Points, in no order, along strands that fork, close into loops and pass close to each other.
Points whose rows are less than 67.7 apart are linked; no others are.
J84: [ -8 -17  -5 -51 -83  35  -3  -6]
J636: [-14   4  32 -54 -71 -14 -13 -44]
J543: [  4 -28  14  48  -5  25  19 100]
J360: [  2  59  17  60 -58 -37 -22 -75]
J228: [ 20 -46  25 -63 -33  56 -14  80]
J328: [  4  73 -30 -32  70  18  50 -16]
J642: [  3  -5 -51  41  72  56   7   1]
J504: [ -4 -30  46   4 -14 -54  40  73]
J180: [ 14 -57  -1 -60 -46  73 -12  54]
J19: [ 30  97 -57 -12  13  25 -21 -41]
J13: [ 25  90  -5  36   3   3 -40 -86]
J629: [-51 -49  40  39  -2 -19  39 -37]
J950: [ -7  -5 -37  42  92  25  18 -15]
J932: [  9 -39  33   4 -26  40  13 111]
J506: [ 22 -33  41 -96   5 -32 -20  32]
J976: [ -2  64 -34  12  63 -20   5 -45]
J406: [-28 -30  -2  72  50 -15  28   6]
J536: [-42 -34  14  59   8 -24  30 -20]
J670: [ 24 -37 -14 -82 -35   4 -78 -35]
J89: [ -2  17  17 -78 -89  -7 -34 -47]
J447: [ 12  43 -59  28 -96   4 -18   5]
J854: [-52 -52  61  10 -20  -5  40 -46]
J397: [ -1 -40  -7 -45 -73  67  -3  26]
J672: [-46 -46  54 -29 -22   7  15 -51]
J694: [ 17  92 -31 -39  47   1  31 -28]
J834: [ 24  59 -74  33 -43   2 -32 -12]
J895: [ -5 -56  49 -13 -11  30  23  84]
J874: [ -7 -56  64 -61  12 -10  20  44]
J370: [-23 -49 -18  74  28  33  23  -2]
J846: [-22  43   2  55  45 -43  -1 -68]
J824: [ 12  84 -40  26  16   9 -26 -66]
J109: [  8  64   1  59 -26 -17 -36 -75]
J544: [ 17   1  -9  45  80 -34  18  70]
J363: [ 23  20 -24  26  89  -4  17  57]
J430: [-20 -39 -40  66   8  64   9  -3]
J346: [ 11 -26  32 -84 -32 -48  -6  19]
J455: [-16   3 -16  48  85   3  13 -39]
J884: [-10 -28  27  33  13 -35  39  68]
J665: [ 36  17 -44  27  67  23   0  74]
J971: [ -6  60  14  38 -93 -39 -17 -54]
J802: [ 26  -9 -24  53  26  20   3  87]
J399: [-18 -21  18 -47 -61  16   5 -19]
J101: [  3 -21  27 -67 -56 -31  12  28]
J279: [ 12 -74  16 -55  21 -25 -84 -24]
J116: [ 19 -48   8 -72  -1 -16 -74 -23]
J758: [ -8  56 -12  -5  86   5  31 -47]
J841: [ -9 -15  27 -18 -45 -57  31  32]
J731: [ 15 -13   1 -93 -61  12 -45 -32]
J206: [-30   5   1  75  56 -23  12 -56]
J811: [  2  53 -26  45  27 -44  -6 -44]
J6: [ 23 104 -46 -29  24  -1   2 -23]
J525: [ 14 -60  46 -72  23 -17 -24  27]
J606: [  5 -15   3  49  37 -49  29  64]
J728: [  3 -22 -58  54  43  76  -6  11]
J699: [-10 -60  52 -28  -5   3  29  55]
J464: [   4   50  -18   27 -101  -16  -20  -27]

A fork is a point with three links, a tip a point with one. Leave the first point through the second and follow the links. Name the first fork or tip that comes.
J636; J399: J228
J109; J360: J834
J430; J370: J672
J89; J731: J279

A piece is two or more points that can be reached from each other along the links. Count, over all rows, the pieces, the separate loops (a circle has one, a figure eight two, a Y none), the forks (points with three links) and the tips (points with one).
pieces: 3
loops: 1
forks: 0
tips: 4

Name the points in between on the shortest way along the links from the first point to the second, in order.
J430; J950: J728 J642
J370; J629: J406 J536
J206; J976: J846 J811
J13; J976: J824 J19 J6 J694 J328 J758
J665; J504: J363 J544 J606 J884
J109; J834: J360 J971 J464 J447
